Points on a hilly landscape, in no order, each with its height.
A ball rolls from a point to the lowest of its 4 nearest points, and stops where none of them is lower. Distance is the straight distance between rows; heights are no part of it.
<624> (h 344): [117 188 160 128 153 163  79 108  95  70 125 119 160 103 113]
<406> (h 231): [109 101 100 156 129  54 132 123 150  84 167  81 100 146 102]
<363> (h 270): [ 60  96  82 154 116 141 119 172 141 160 102  82 117 134 105]
<27> (h 364): [125 100 122 157 116  71 153 112 135 124 130 125 124 163 102]
<124> (h 269): [178 134 118 143 128  79 139 115 153 123 165 115  98 159 122]
<708> (h 129): [175 144  93 141 113  71 129 135 170  79 219  78 113 139  94]
<438> (h 289): [ 87  97 107 150 106  83 154 133 121 134 107 115 140 157  88]
<227> (h 365): [129 104 111 163 128  65 145 114 146 101 142 114 111 158 109]
<491> (h 440): [124 107 129 115  98 140 185 143 134 144  72 176 157 158  87]
<672> (h 305): [ 74 121 191 105 125 181 121 160 111 144  82 206 129 104 163]
<173> (h 183): [201 139 121 113 138 116 128 127 148 129 162 119 109 135 147]
<140> (h 323): [ 64 105  79 156 129 169 116 182 177 174 118  82 115 134 119]
<443> (h 151): [125 136 147 105 143 151 115 132 123 129  99 170 108 107 195]
<374> (h 174): [ 94 149 164 106 144 156 102 134 107 112  84 175 112  98 181]
<347> (h 176): [138 116  97 154 133  57 138 124 161  77 180  83 103 145 103]
<29> (h 294): [ 67 108  76 148 113 171 122 179 170 160  81  78 102 134 112]
<653> (h 428): [137 118 166 110 117 141 147 125 122 167 112 176 125 135 166]
<565> (h 488): [147 142 111 119 150 141  74  97 100 126 178  96 161  57 118]
<524> (h 353): [107  94 109 147 110  87 159 126 127 136  96 137 145 160  99]
<473> (h 465): [109 101 104 140 102 113 160 146 122 137  70 132 151 151  89]
<494> (h 392): [119 163 150 119 145 156  78  79  96  92 157 103 183  83 110]
<517> (h 547): [170 133 126 105 144 132 135 115 135 151 135 142 108 135 180]
<303> (h 98): [ 66  85  92 165 122 104 135 155 127 143 108  95 139 142  98]
<36> (h 218): [134 163 121 105 158 157  93 114 108 105 118 132 123  92 177]
<418> (h 293): [ 64 117  77 138 116 151 130 197 135 153  71  91 111 139 105]
<134> (h 258): [180 137  92 108 154 136  87 126 115 143 195  90 140  77 134]
<556> (h 403): [ 64  74  94 169 126  77 128 131 135 122 152  74 104 125 114]
<136> (h 126): [199 140 112 115 141 116 126 130 140 136 183 106 108 126 136]
<546> (h 93): [191 142 102 131 128  94 131 137 159 110 202  94 114 147 105]
<319> (h 614): [129  96 131 123  99 115 168 119 135 149  97 165 144 165 105]
<336> (h 438): [125 176 203 145 116 166  99  84  80  96 174  95 168 133  92]
<43> (h 539): [111 114 182  82 103 178 154 158 134 164  90 204 138 118 157]
<367> (h 516): [106 106 113 127  93 122 173 144 122 141  73 161 157 148  83]
<559> (h 249): [165 148 121 105 156 144 102 114 114 131 141 123 124  89 173]
<660> (h 173): [205 141 105 117 131 122 109 135 147 145 210  98 122 100 121]
<265> (h 199): [ 91 182 167 114 150 161  92 131  97  79  82 161 119  93 152]
<579> (h 573): [187 135 132 127 139 110 142 110 140 141 150 131 104 155 154]
<492> (h 346): [123 105 171  99 106 158 151 137 126 160  98 192 125 124 167]
<580> (h 414): [122 178 171 141 132 160  85  77  83  87 165  95 171 114  99]
<204> (h 498): [124 173 229 145 105 155 101 101  62 109 185  88 160 143 107]
<474> (h 228): [ 74 142 184 117 138 163 107 141 101 113  79 194 112 100 178]
<551> (h 26): [138 106 139 114  94 133 169 121 136 154  91 179 144 152 120]
<490> (h 322): [ 79 118  85 157 121 181 139 165 225 167  86  85  89 145 127]
<73> (h 542): [143 107 139 129 116 114 165 114 130 154 119 164 134 165 125]
<644> (h 104): [109 119 169 100 143 157 125 127 112 142  97 183 113 111 190]
<212> (h 441): [160 120 134 141 122  89 151 108 143 131 143 145 113 167 124]
<650> (h 380): [130 103 119 157 118  61 145 110 139 113 136 119 123 166 108]
<415> (h 62): [125 109 155 103  85 162 180 142 138 162  85 191 158 147 118]
<154> (h 308): [ 85 114  80 138 115 129 157 177 127 143  62 124 141 143  82]
<65> (h 531): [160 117 145 129 130 128 149 112 135 155 125 150 109 151 154]
<160> (h 220): [137 164 123 111 165 160  88 113 109 112 141 113 141  74 154]
<92> (h 205): [ 98 185 157 115 158 162  96 116 103  74  89 147 125 104 146]
<162> (h 256): [155 120 101 157 131  62 141 124 156  96 166 104 104 154 107]
<117> (h 230): [169 144  99 106 171 145  91 121 112 123 165 106 140  86 151]
<391> (h 164): [199 144 106 110 139 122 106 139 127 141 203  94 127 103 131]
<299> (h 318): [141 146 118 116 161 146  79  94  89 111 166  99 166  68 116]
<121> (h 499): [159 117 144 139 121  98 160 108 136 148 125 148 120 166 135]
<198> (h 336): [107  92 107 163 115  67 153 126 131 129 121 107 128 155  98]
<132> (h 413): [127 109 157 103  99 151 174 136 130 164  93 193 142 143 127]
<618> (h 211): [114 177 139 111 160 161  87 112 108  82 109 125 127  86 156]
<107> (h 210): [154 144 130 101 152 151 110 116 118 126 130 137 111  99 184]

Where does a ball stop that starts at each point below?
<107>: <644>
<121>: <546>
<367>: <303>
<140>: <303>
<406>: <546>
<227>: <546>
<336>: <644>
<43>: <551>
<160>: <644>
